Each row is a point on a landscape with many peaks, with its height.
A climber steps from a point to the highest of its 2 nearest points, and stops where none of them is higher. Distance is the straight distance between rows; heights are no part of it.
k_91: [179 175 132  69  81 118 148 108 110 145 112 110 159 160 119 115 137 130
 108  95 175 125 104 144 136 108 134 164 168 154  71 127 116  87 114 114
 132 141]  (h 0.60)
k_391: [ 85  97 123 143 168 141 141 121 104 150  94 137  71 121 110  87 138 140
  64 109  94 150 136 142 136 166  69 136 148 143 122 123  97 157  97  95
 124 132]  (h 3.90)
k_511: [155 143 150 189 171 183 137 140  71 123 104 143 216 167 152 125 148 139
 137 144 141  98 138 112 112 161 151  98 148 116 202 107 197 125 159 118
 135 174]  (h 4.26)
k_71: [134 147 101  84  91 101 155 123 155 121 157 134 134 145 149 166 113 125
 181 149 119 112 121 131  87 158 151 112 121 135 104 137 163 129 176 141
 107  99]  (h 0.99)
k_830: [123 118  95  40  83  99 142 112 149 181 104 108 150 100 105 134 135 110
 114 129 147 129  90 124 125 171 180 115 170 122  98 129  86 105 170 122
 128 138]  (h 0.74)
k_888: [ 90 156 104  57 100  96 126 147 160 140 152 105 100 132 129 129 104 128
 175 143 114  90 136 158  82 183 136 120 148 159 130 129 154  80 162 162
 130 122]  (h 1.14)
k_497: [117  89 117 135  78  68 162 120 109 163  75 129 115 104 143 127 161 114
  84 124 146 172  78 108 132 130 149 125 146 126 114 129  87 134 123 106
 151 160]  (h 4.97)
k_621: [ 97  91 128 103  92 107 134 118 119 158  66 114 118 118  88 157 145 113
  58 114 146 149  57 122 139 150 141 101 138 150  59 166  78 159 135  90
 137 145]  (h 4.68)
k_528: [118 118 150 156 181 114 134 120 133 152 100 116 201 112 117 115 108 136
  96 164 129 108 113 154 154 144 147 108 140 132 158  91 132 127 167 119
 133 193]  (h 4.20)
k_281: [122 116 126  83  96 134 133 106 130 157 116 124 106 151  97 135 141  93
 115 110 118 188 130  85  73 142  96 117 127 101  72 155  97 143 126  93
  98 135]  (h 4.71)
k_429: [ 34 109 117  52 118 140 163 102 111 170 168  99  59 129 158 132 144 100
 199 108 145  80 137 164 101 115  90 116 125 129 120 155 132 108 117 157
 153 111]  (h 2.85)
k_571: [138  71 123 121 137 143  57 111  91 112 169 153  98 165 140 111  94 153
 111 127 135 108 177 133 125 111 174 124  91 133 183  95 136 137 125 134
 172 132]  (h 2.05)
k_184: [204 167 126 112 122 140  84 166 102 105 131 139 165 130 133 141 109 176
  89 149 130 129 129 111 179 115 141 154  96 124 152 168 141 109 122 155
 147  97]  (h 1.78)
k_25: [ 89  77 144 141 145 131 130  92 106 151  92 126 121 143 130  73 112 143
  79 127 106 123 138 137 147 182 115 125 152 155 167  94 129 131 130 103
 140 146]  (h 4.18)
k_738: [169 130 117 129 136 103 112 120 170 158 138 117 162 116 114 162 143 119
 112 165 141 175 101 117 154 133 157  95 112  91  88 143  76 144 146 108
 110 116]  (h 1.09)
k_271: [155 126 118 142 121 137 129 164 124 131 109 150 169 130 141 131 106 157
  57 168  98 129  86 125 157 178 170 111 113 138 181 134 113 161 140 140
 133 114]  (h 1.37)
k_137: [138 152 154 104 104 132 123 130 146 168 132 117  79 130 132 118 176 158
 107 102 130 168 149 130 125 109 108 179 104 138  63 164 120 130 135 106
  98 143]  (h 2.52)
k_758: [163 124 119 184 158 165 135 132  96  88 109 126 195 155 124 124 131 133
 106 146 157 133 131 105 146 131 172  98 132 124 191  56 162 145 106 124
 153 164]  (h 4.52)
k_609: [104  98 166 185 128 115 140 130 147 120 128 157  81 139 195  89 143 146
 150 115 103 131 149 134 141 139 109 145 105 135 138 109 146 134 130 104
 114 132]  (h 3.01)
k_62: [129 171 116  98 155 141 153 115  95 113 134  96 138 131  90 157  89 120
 146 153 115  93 139 121  96 135  67 141 124 147 145 176 165 131 156 169
 108  93]  (h 2.65)
k_638: [142 158 140 120 180  96 170 107 152 175  96 117 199 100 134 143 118 137
 119 170 111 119  97 160 131 133 147 122 115 141 119 107 120 112 171 133
 105 158]  (h 4.00)
k_380: [116 125 153 137 146 127 131 143 107 103 113 165 125 136 146 121  73 109
 143 165  71  97 109 129 102 181  95 138 109 133 154 169 178 140 150 158
 121 104]  (h 2.24)
k_872: [110 141 129 150 120 179 134 178  93 124 120 110  26 131  80 123 164 115
  97 108 129 178 135 105 117 104  66 137 121 116 114 159 130 158  71 110
  98 120]  (h 3.08)
k_162: [142 121 156 123 125 109  94 155 178 143 166 125 115 121 152 119  89 178
 123 170 112 112 143 146 133 139 151 116  77 140 173 117 113 112 132 147
 134 133]  (h 1.41)
k_659: [ 89 161 107  65 129 166 189  76 127 134 143 101 124 133 100 162 119  98
 184 115 152  74 133 135  91 133  72 121 117 138 118 188 146 111 151 152
  93  95]  (h 2.86)
k_545: [ 59 117 136  93 125 116 164  86 114 155 116 119  83 132 134 115 122 115
 182 130 141  77 131 154  91 133  76 112  94 114 128 168 147 111 129 147
 106  90]  (h 3.07)
k_517: [ 91 117 117 129 156 128 150 105  98 129 112 122 113 136 158 137 123 107
 171  99 122  87 128 114 118  76 101 109 105 102 168 142 165 120 105 143
 110  84]  (h 3.33)
k_798: [126 127 128 129 152 123 128  75 134 113 138 142 195 108 132 121 117  91
 165 104 141 127 155 133 114 113 125 132 165 126  70 102 118 105 168 111
 108 172]  (h 4.90)
k_812: [126 130 127 177 177 160  90 144 124 132 161 140 195 151 167 127  96 167
 192 152 159  58 177 147 118 118 124  84 127 116 195 159 135 137 148 129
 168 141]  (h 1.18)
k_630: [120 138 149 189 124 128 166 130  96  90  99 142 121 130 139 113 144 114
 134 125 112 151 142 166 150 127 134 142 169 118  99  71 121 132 118 110
 110 148]  (h 3.65)
k_222: [145 108 155 160 161 110  72 132 144 118 122 142 121 146  76 136 163  71
 117 110 124 190 130 109 142  89 140 137 147 102 108 146 111 146 106 108
  94 120]  (h 2.17)
k_917: [157 116 122 135 106 138 129 132 130 141 137 130 120 118 117 121 119 166
  55 112 128 142 100 117 150 137 156 122 100 155 183 122 122 151 124 119
 124  85]  (h 1.27)
k_231: [129 123 103   4  76 104 143 126 161 177 146 115 119 148  92 114 132 123
 124 105 121 142 122 146 104 153 174 111 175 130  89 120  85  98 121 110
 135 153]  (h 0.64)
k_683: [131 161 104 114  73 114 170 135 113 114 150 139 113 126 121  98 167 148
 140 108 135 130 131 193 151 125 145 156 204 120 119  89 126  90 124 111
 135  88]  (h 4.22)
k_922: [148 124 132 199 182 166 128 134 118  95 110 126 174 123 120 119 145  98
 161 115 159 114 152 120 140  88 127 118 123 103 158  65 158 134 104 130
 147 187]  (h 4.83)
k_455: [159 135 109 161 121 121 145 145 135 127 112 136 194 100 107 187 136 137
  53 185 149 137  62 132 188 134 164 111 133 113 149 143  91 143 132 130
 138 115]  (h 1.26)
k_931: [ 97 102 152 135 154 154 118 143 131 112 137 115  96 184  74 119 126 156
  77 161 107 166 111 127 110 169  83 153 101 124 139 160 138 170 101 104
 100  86]  (h 1.72)
k_562: [164 145 120 168 151 118 124 150 168 130 145 117 149 116 114 145 160 146
 117 152 137 184 129 109 191  98 145 107 135  94 113  96  97 153  95  91
 113 119]  (h 1.00)
k_36: [154 130 131 178  91 158 111 131 121 103 116 126 145  77 131 118 161 100
  99 102 158 174 117 109 166 123 116 124 174 105  99 103  98 114 112 114
 138 145]  (h 5.56)
k_359: [147 136 144 206 122 143 169 129 154 109 125 118 118 129 174 133 143  80
 189 120 156 135 121 107 118  78 107 118 101 138 127  94 125 138 113 119
 121 156]  (h 0.59)
k_644: [162 117 148 112 166 119 125 191 125 144 111 147 158  86 152 117  73 130
  83 194  81  96  88 131 137 155 153  93 126 135 174 128 128 149 139 153
 150 140]  (h 1.47)
k_339: [109 150 137 148 106 155 143 111 145 111 123 120 137 114 156 154 127 121
 188  82 178  96 133 110 112 117 124 118 136 155 116 111 190 110 163 115
 127 129]  (h 2.00)
k_952: [130 166 131 154 133 157 119 127  91  89 122 108 155 132 118 152 116 118
 186  99 164  79 160 123 103 115 123 131 135 113 145 109 216 102 141 144
 140 111]  (h 2.16)
k_177: [119 135 123 166 111 130 165 111  77 126  83  94 161 123  59 159 156 158
  63 129 131 129  93 137 182 168 163 146 165 110 133  94 106 140 142 110
 124 120]  (h 0.97)
k_381: [183 183 121 119 152 125 137 138  92  78 123 122 207 131  99 163 114 118
 148 165 132 121 103 131 110 113 152 138 139 100  85 101 154 109 159 154
 125 145]  (h 0.76)
k_340: [131 135 142 148 178 143  78 137 102 118 142 162 174 131 133 119  69 145
 168 134 136  50 157 169 109 119 153 118 136 117 159 142 170 110 169 146
 149 132]  (h 1.07)
k_167: [115  75 157 163 151 190  82 112 138 119 180 153 100 180 161  91 185 141
 154 107 112 118 161 110 151 140 157 147  78 119 158 142 143 158 113 131
 115 113]  (h 3.39)
k_68: [113  96 149 153 188 121 103  81 128 135  97 129 176 149 111 102 106 111
  88 138  82 108 129 131 162 167 145 128 152 131 165 112 135 140 154 133
 116 146]  (h 4.44)
k_991: [132 114 124 149 103 112 171 120  80 146  99 141 125 123  96 115 163 149
  58 108 109 154 121 164 187 158 167 151 152 135 140  98  83 149 113 100
 129 123]  (h 1.08)
k_818: [119 122 145 136 131 109 145 114 103 127  87 120 151 139 105 122 118 101
 114 152 121 131  99 146 119 169 131 134 139 119 105 119 116 104 166 125
 111  97]  (h 4.19)
k_573: [134 122 153 170 197 166 110  98 129 101 149 152 149 160 120 121  99 128
 144 111  97  84 144 123 131 148 128 129 107 139 180 149 167 159 131 127
 108 102]  (h 3.80)
k_860: [ 80  89 146  78 116 150  66 139 108 164 158 116  71 152 122  98 139 181
 102 128 106 121 180 134 117 106 119 149  73 111 162 145 159 115 130 169
 153 122]  (h 2.22)
k_208: [135 107 129 126  68 129 136 129 100 169 124 122  89 140  79 133 142 173
  30 108 132 154 128 148 149 188 127 142 132 142 168 134 100 150 130 101
 131  94]  (h 1.17)
k_657: [100 118 108 103 138 137  92  87 107  98 170 156 112 125  95 120 117 114
 178  89 153  96 192 151 107  89 100 151 147 117  96 142 133 113 131 138
 127 109]  (h 2.56)
k_192: [158 171 126 148 160 113 198 127 138 136  95 118 163 130 144 149 121 160
 143 154 132 102 104 157 136 107 121 127  95 141 116  94 139 131 154 121
  97 114]  (h 3.82)
k_705: [ 84 103 158 125 105 107 147 107 148 125 133 139  99 128 188  91 146 127
 169 108 107 149 138 105  92 137 110 147 116 132  76 126 139 118 113 114
 132 170]  (h 2.81)
k_641: [141  97 150 196 147 121 129 108 153  83 148 172 121 130 144 136 152  67
 166  84 130 150 131 120 141  62 130 133 117 131 132 121  94 166  79 116
 117 147]  (h 0.49)
k_322: [156 110 160 141 171 111 102 132 122 105 101 152 168 155 143 131  90 109
  83 152 139 127  92 141 112  99 135 131 108 166 140 111 151 131 129 150
 130 154]  (h 1.91)
k_743: [119 154 125 138 107 139 156 128 116 132 151 146  78  99 171  82 145 166
 155 108 118  97 163 175 136 114 129 116 176 135 104  95 124  98 130 104
 135 108]  (h 3.97)
k_809: [ 89 122 119  55  96 138 136 108 154 147 157 121  83 124 110 124 147 143
 150 112 115 161 161  87  67 116 101 120 108 113  85 170 136 121 114 115
 115 123]  (h 4.49)
k_327: [ 50 111 125  88 116 150 116 107 110 155 166 115  49 102 173 125 108 114
 164  83 116  88 164 166  88 102  82 130 140 147  89 134 138 112 122 141
 143 139]  (h 2.63)
k_732: [122 109 109 138 126 142 115 106  88 139 120 131 102 116 178  98 142 139
 159  93 134 100 150 113 146  48 115 125 139 103 152 112 143 109  99 119
 154 107]  (h 3.55)
k_951: [ 99 122 109 125  74 120 155 133 134  99 133 112  99 111 147 124 141 161
 129 107 138 155 126 110 116 107 133 113 137 115 117 109 160 112 117 106
 132  87]  (h 5.17)
k_643: [105 136 134 101  84  95 128 151 166 157 145 122  95 105 148 112 115 147
 125 128 120 119 130 143 117 186 147 130 133 164 167 114 130  94 162 140
 150 115]  (h 1.28)
k_593: [133  87 144 189 152 177 117 141 142 136 142 151 105 162 192  90 162 130
 150 128 142 123 118 110 143 166 137 120 112 121 171 117 130 156 103 110
 135 108]  (h 3.22)
k_382: [169 172 125 135  96 139 175 114 142 115  99 119 143 145 167 140 141  99
 172 135 177 143 113  93 129 112 118 123 101 135 100  95  98 111 109 128
 116 162]  (h 0.70)
k_994: [149 141 126 162 173 132 142 133 117  90 101 115 150 148  84 161 128  95
 108 134 105 149  81  89 122 131 136 120 118 125 136 116 161 153 114 144
  86  93]  (h 4.03)
k_583: [195 135 119 173 193 161 112 146 154 113 134 110 181 175 120 143 169 102
  95 179 140 146  83  91 185 147 158 104 107 133 181 105  99 183  89 128
 129 127]  (h 0.82)
k_535: [ 61 136 127 122 135 139 168 103 126 113 147 114 100 121 100 126  99 130
 141 120 138  99 173 170 107 141  80 129 144 163 153 111 145 133 142 111
 119 109]  (h 3.54)
k_928: [109 189  84  91 117 167 167 121  97 119 133 115  53  98 133 138 174 146
 129  87 103 155 170 112 112 102  75 124 153 140  80 173 114 127  97 116
 106 143]  (h 3.15)
k_458: [ 83 105 113 130  98 120 161 121 143 125 162 115  51 108 135 148 138 141
 135 103  99 159 155 120  81 121  95 128 119 131 106 123 139 149 109 105
 118  91]  (h 4.81)
k_401: [120 117 155 104 137 136  99 181 117 121 149 140  88 128 134 119  77 137
 101 155  45 108 139 112 109 173 116 128  91 150 171 147 153 150 134 168
 112 108]  (h 2.04)
k_845: [177 167 108  66 158 123 116 137 109 116 135 147 217 108 114 153  90 111
 157 159 109  81 113 161  93 125 150 138 153 125  87 130 147  92 191 153
 146 156]  (h 0.85)
k_286: [131 144 131 180 145 142 155 119  84 117 117 146 184 152 130 137 123 135
 119 147 125 100 130 140 114 198 166 115 161 120 164  94 173 126 179 111
 132 131]  (h 4.05)
k_79: [ 73  94 148 120 148 116  56  98 120 112 145 143 119 120 115 123  94 130
 174  75 139  82 167 141 111  95 120 142 107 107 129 158 157 112 123 177
 143 139]  (h 2.38)
k_624: [ 94 144 117 162 145 154 108 105  85  68 153 120 115 135  83 144 111 100
 199  82 165  85 179 125 114 105  85 138 146  96 104 119 167 130 125 164
 123  95]  (h 2.37)
k_194: [116 142 129 113 125 147  67 138 146 164 173 107 118 114 192 134 138 181
 156 124 166  79 156 152 159 107 142 135 114 129 146 134 160 102 164 164
 153  97]  (h 1.42)
k_364: [147 151  90 100 125 134 143  97 133 125 122 126 210 118 135 155 151  91
 166 128 169 123 137 113  95 111 164 106 156 135 106  79 149  99 169 118
 140 162]  (h 4.63)
k_980: [ 95 113 127 148 141 169 117 108  96 100 123 134  76 142 149  95 131 156
 104 101 109 126 168 133 142 120  70 151 150 134 129 119 136 135  70 100
 128 126]  (h 3.63)
k_853: [115 129 119 136 163 104 129 110 135  82 150 136 139 154  63 174  86 102
 136 114  89 141 127 124  99 117 110 109 109 127 124 164 166 155 119 136
  83  98]  (h 4.38)
k_302: [186 144 120  97 126 111  84 151 150 119 145 129 173  85 146 136  75 168
 100 153 146 125  95 120 134 107 126 114 116 152 135 168 121 112 136 152
 154 130]  (h 1.67)
k_720: [127 110 132 133 138  95 119 105 120 146 136 154 141 121 148  93 115 121
 166 154 115 119 142 138 110 112 143 110 138  82 184 125 125  92 144 139
 154 111]  (h 0.21)
k_978: [130 112 146  94 119  71 108 161 158 184 118 118 164  87 119 144  93 132
  95 185 113 152  82 112 163 151 164  99 121 129 136 138  83 100 130 161
 147 177]  (h 0.88)
k_688: [137 133  96 114  76  82 166 123  99 154  90 121 157 111 129 131 146 138
  92 121 171 141 102 132 145 119 160 134 153 145 165 121 123 110 120 139
 149 134]  (h 4.70)
k_926: [130 131 107   5  70 103 125 163 145 181 151 101  75 147  96 110 109 129
 138 119 135 130  94 132  73 139 161 110 157 121 131 152 100  78 105 155
 158 139]  (h 0.58)
k_530: [ 81 153  84  39  98 137 190 108 159 129 152  82 111 127 105 131 119 129
 129 123 132 106 114 163  81 169 105 123 157 175  93 103 106 125 122 109
 138 125]  (h 4.12)
k_90: [123 109 156 122 155  78  96 125 178 132 111 112 166 120 112 173 124 101
  96 201 106 151  64 115 158 142 163  92 127 117 109 163  87 141 165 122
 130 153]  (h 0.98)
k_586: [174 155 127 110 140 108 139 178 164 156 124 135 188  67 175 124  70 142
 124 195 107 102 103 122 138 130 129 109 106 146 150 144 130 129 145 160
 156 174]  (h 1.57)
k_85: [119 119 169 121 149 103 102 125 136 102 114 150 145 148 152 124  68  87
 129 140 104  95 108 125  88 132 116 137  97 157 133 172 171 109 137 172
 116 149]  (h 2.07)
k_881: [186 128 150 151 150 147  44 138 128  90 144 146 127 185 142 120 113 129
 107 149 140 140 141 105 168 115 135 161  85 135 151 149 127 137 124 158
 134 123]  (h 1.90)
k_92: [137 116 117 151  95 118 140 116 149 146 100 130 160  80 170 111 141  94
 120 140 156 165  96 103 151 123 128 110 168 133 105 106  78 120 137 114
 152 164]  (h 5.26)
k_858: [128 118 129 180 127  98 143 144 131 120  66  96 162 134 111 179 158 124
 100 189 147 148  58 123 208 148 183 133 121  86 112 147  94 153 131 113
 123 137]  (h 1.15)
k_253: [ 85  93 114 123  89  84 139 125 119 157  64 127  79 138  97 140 163 144
 111 127 108 186 114 142  86 198 112 141 104 117  47 144  88 155 127 102
 148 160]  (h 4.32)
k_695: [142 151 130 177 137 161 110 175 159 103 120 135  80 127 127 116 207 113
 104  85  88 176 132  79 154 105 128 144 136 137 115 131 127 172  79 114
 102 148]  (h 2.62)
k_16: [143 116 156 172 114 118 145 163 118 100  73 114  98 147  97 108 168  89
 123 134 122 171  88 101 162 175 126 166 120  85  85 101 116 141 100 131
 100 131]  (h 0.90)
k_887: [157 133 131 202 107 141 157 153 130  86 115 133 126 134 130 123 146 103
 140 150 139 149 148 145 179 146 155 125 119  94 145  48  90 137  90 114
 125 140]  (h 3.37)
k_75: [140 122 118 145 138 132 114 146 166 113 170 123 118 109 177 150 109 147
 176 134 176 116 125 121 141  66 129  98  92 114 116 121 128 125 113 129
 153 100]  (h 0.20)
k_144: [175 147 111 110  97 110 153 143 132 156 131 148 174  90 127 153 127 123
 115 176 146 143  65 130 140 133 160  82 128  98 103 158  94 108 138 125
 120  92]  (h 1.16)
k_693: [146 121 162 188 143 145 114 125 142  93 139 144 142 155 157 128  96 142
 108 130 164 120 117 158 143  87 130 138 114 172 138  97 122 143 126 114
 147 138]  (h 1.77)
k_397: [112 126 142 138  88 127 135 148 145 149 137 135  86 118 203  98 175 148
 122 129 112 185 136 121 116  94 128 154 100 128  78 151 114 124 117 120
 135 181]  (h 2.64)
k_502: [127 114 113 131 166 106 119  92 134 122 168 159 132 137  92 143  85 133
 142 103  78  90 166 129 123 103 129 125  90 123 192 157 143 150 137 161
 106  95]  (h 4.04)
k_355: [ 96 157 113 110 141 133 191 100 104 109 116 106  88 124 107 123 139 122
 148 124 120 155 171 107 105 124  53 142 163 120  94 162 109 156  77 119
 111 144]  (h 2.94)
k_870: [189 180 107 139 172 149 120 146  76  86 117 138 219 112  96 140 110 154
 135 148 134  99 132 130 134 116 165 141 171  95 125 102 182 109 140 153
 157 105]  (h 0.65)
k_105: [177 139 135 181 113 161 123 209 148 105 120 136  81 100 147 100 188  99
 114 116 128 174 112  95 169 101 134 130 138 117 115 109  72 157  56 124
 129 169]  (h 2.46)
k_767: [156 144 125 177 164 129 120  96 128  96 109 139 196 110  99 137 142  92
 157 104 144 148 155 107 142  92 125 143 146 109 111  96 120 120 132 127
 109 156]  (h 5.16)
k_664: [176 123 153 156 111  99 117 168 108 117  77 122 143 148 110 142 147 116
  96 163 146 184  55  94 171 148 164 127 122  95 109 144 121 138 105 142
 122 123]  (h 1.03)
k_824: [124 152 103  84 144 111 174 136  91 124 118 143 153 120 119 149  89  91
 129 158  64  77 137 134  92 163  96 147 133 134 157 159 196 143 161 159
 126 122]  (h 2.45)
k_211: [129 148 114 110 125 136 146 160 117 115 128 131 165 121 126 133  90 161
 108 154 124  86 117 171 101 182 152 116 172 144 158 111 193 108 183 131
 148 110]  (h 3.79)
k_671: [ 91  87 138 110 137 116  62 125 129 142 167 129  92 127 153 120  96 140
 142 103 120  98 172 109 119  88 147 138  81 113 177 136 144 103 125 183
 157 127]  (h 2.21)
k_326: [127 127 117  52  91 105 151 129 173 168 116 126 105 152 145 164 113 125
 155 121 121 128 120 116  75 171 138 133  84 144 105 129 109 127 173 129
 113 107]  (h 0.89)
k_595: [145 147 121  86 175 117  94 151 112 136 134 152 166  97 132 133  81  99
 176 136  93  52 153 147  87 115 139 145 148 147 149 152 185 101 171 179
 151 154]  (h 0.96)
k_135: [148 150 101  35 108  96 141 173  99 140 114 139 144 100 133 132  92  89
 137 163  71 101  97 139 103 153 123 131 160 157 140 152 152 107 154 167
 141 148]  (h 2.23)
k_430: [118 106 129 145 136 130 132 134 187 133 140 158  77 132 138 121 195 125
 150  98  59 177 130 102  96  98 123 140 106 135  56 158 116 176 111  93
  86 153]  (h 2.43)
k_789: [112 102 125  84 133  98 124 110 120 146  94 104 126 141  90 123 103  96
 108 137 114 160 100 110  95 163 104 113 124 114  99 170 114 127 145 129
  91 126]  (h 4.47)
k_804: [111 126 102 112  85  90 161  99 101 148  75 108  95 168  93 156 172 106
 130 121 136 192 131  91 114 186 108 149 129 112  60 146  98 154 130 104
 118 140]  (h 4.45)
k_546: [ 68 140 118  67 110 147 177 113 144 141 152  86  62 109 119 118 123 149
 143 131 159 114 150 165  95 179  64 148 160 175 100 144 117 116 130 136
 124 124]  (h 3.86)
k_428: [140 150  93  95  83  82 163 141 129 156 122 134 147 123 108  98 151 161
 107 137 151 124 106 162 158 156 158 150 180 138 154 131 139  92 121 137
 137  80]  (h 4.46)
k_927: [150 162 118 118 139 121 102 141 175 160 185 116 148 113 160 132 105 189
 144 149 162  91 166 158 158 112 137 114 105 151 177 114 127 116 133 148
 175 139]  (h 1.51)
k_908: [148  99 117 183 165 106  96 123 156  98 144 167 143 147 132 138 119  92
 153 128 130 148 132 114 127  81 142 112 105 109 180 127 105 159 111 151
 128 108]  (h 0.39)
k_175: [139 148 126  72  73 131 150 103  88 169  95 107 164 139 105 138 145 108
  98 114 154 131  91 128 149 159 149 153 176 125  66 133  79  86 150  99
 121 119]  (h 0.66)
k_251: [112 126 132 160 118 159  63 153 146 141 177 125 130 110 194 145 111 172
 205 123 185  80 182 123 131 107 123  96 143 111 172 137 137 119 163 123
 188 118]  (h 1.30)
k_663: [132 100 155 135 168 153  86 141 160 122 149 127  92 140  96 100 112 162
  87 135  81 131 117 124 128 180 115 129  98 129 151 140 152 148 137 121
  89  77]  (h 1.87)
k_117: [129 138 145  76 117 127  84 149 131 159 137 108  90 123 100 121 123 169
  86 118 128 141 132 122 125 125 113 149  98 131 122 161 142 104 123 153
 124 127]  (h 2.39)
k_6: [153 108 158 151 135 140  55 134 115  94 121 145  95 164  98 112 129 117
 105 105 130 165 139 124 132  97 123 155 118 118 123 136 129 135 117 126
 123 107]  (h 2.03)
k_672: [121 124 131 110  80 113  94 117 118 126 105 118 137 106 108  96 150 140
  81 101 146 175 115  94 141 136 110 137 177 114  83 146 124 109 127 105
 142 125]  (h 5.91)
k_867: [139 139 132 176 174 139 127 119 150 136 126 130 180 112 159 143  97 142
 138 147 173  96 152 184 129  88  99 125 110 163 140  88 113 125 139 124
 152 169]  (h 1.64)
k_197: [ 89 127 118 103 139 151 140  77 110  98 166 130 109 123  84 130 117  89
 157 114 137 138 193 133  98 106  46 155 156 128  83 171 101 125 113 120
 126 137]  (h 2.73)
k_700: [142  92 154 140 149 106  82 141 201 144 158 157 101 137 110 122 167 108
 128 105 106 185 138 114  99  76 134 133  95 128  88 184 104 149 117 109
  98 137]  (h 2.31)
k_471: [118 161 102 133 103 175 134 154  70 121 126 111  43  96 120 131 162 147
 121  86 113 122 151 120 152  81  94 139 124 143  89 133 124 140  97 110
 100 110]  (h 3.34)
k_634: [130 150  76  70  94 131 159 106 142 123 146 112 161 125 117 130 141 103
 155 110 152 101 130 142  96 131 139 127 185 165 106  99 135  91 163 111
 133 134]  (h 4.40)
k_838: [139 140 117 173 136 168 128 122 109 138 147 155  99  98 183 112 132 132
 165  96 141  85 160 158 147  52 128 128 148 132 141  87  99 119 131 109
 146 147]  (h 3.74)
k_883: [137  84 145 122 116  81 117 130 135 131 134 159 125 137 138 121 114  96
 135 149 127 168 107 115  95  85 143 110 100 102 149 135  90 120 134 127
 137 123]  (h 0.30)
k_18: [108  90 126 186 155 130  95 124 160 121 192 154 139 133 169 144 104 126
 173 130 153 102 143 132 109  74 142 106  74 118 178 116 113 155 119 128
 164 126]  (h 0.29)
k_485: [ 98 134  84  95  57 121 170 149 117 136 128 124 105  99  99 116 175 164
  99 101 140 173 133 113 125 156 112 144 174 129 108 155 143 123  95 111
 146 108]  (h 5.55)
k_611: [177 159 119 176 149 165 141 150 125  94 100 109 144 141 115 133 113 116
 125 131 127 122 104  87 164 142 147 107 110 111 181  86 163 143 104 133
 106  97]  (h 4.21)
k_565: [171 141 132 180 136 144 126 142 145 137 132 103 163 154 109 147 178 124
  69 150 157 165 100 116 215 133 144 129 118 102 149 109  66 168  77 102
 128 143]  (h 0.91)
k_372: [113  95 151 165 174 183  94  83 124  94 164 149 105 174 110 107 159 128
 158  68 100 109 157 118 144 142 114 168 114 126 155 150 157 150  82 124
 105  93]  (h 3.57)
k_898: [ 90  83 123 129 139 165  93 115  93 118 136 123  76 144 166 107 147 173
 122  92 114 116 160 109 164  82 121 122 110 116 136 122 164 142  69 123
 141 111]  (h 3.41)
k_405: [124 152 128 168 142 154 140 154 120  96 105  87  61 136  83 137 162  78
 107  78 111 156 153  88 139 127  88 135 140 132 128 123 121 172  62 125
  88 128]  (h 2.84)
k_778: [141 143 121 116  87 102 163 128 152 164 102 130 105 135 182 131 128 124
 167 148 143 132  83 115 100 131 129 127  72 141 113 132 100 104 136 136
 124 111]  (h 0.80)
k_248: [155 131 133  57  85  94  95 121 166 171 133 114 171 114 127 141 104 102
 105 150 139 139 118 107 129 152 168 110 125 136 102 137  81 103 169 146
 135 167]  (h 0.81)
k_613: [ 96 118 154 140 104 103 147  89 108 115  97 137 119 152 111 142 128  95
 127 129 118 146 148 170 124 127 103 157 149 139  94 118 110 110 154 112
 104 136]  (h 3.94)
k_58: [140 128 147 103 117  76 151 128 159 137 123 119 115 101 131 122 113 176
 114 108 138 136 127 169 141  92 151 127 122 163 123  95 110 123 119  99
 127 136]  (h 1.21)
k_292: [114 114 150 136 124 117 109 140 199 138 178 125  99  89 166  96 122 200
 118 125 125 133 155 130 138 117 146 128  90 135 132  98 114 130 112  97
 135 131]  (h 1.31)

Call two points neighbours if one is among the 2 nearest of the other. Go from one point of each pair to the other, from neighbour to neighbour, staying as high as possible. Name the lowest point that can't be avoided.
k_68, k_281 => k_898
k_767, k_853 => k_994
k_672, k_281 => k_809

Where does a climber stop that starts at each point below?
k_517 => k_672
k_137 => k_853
k_18 => k_927
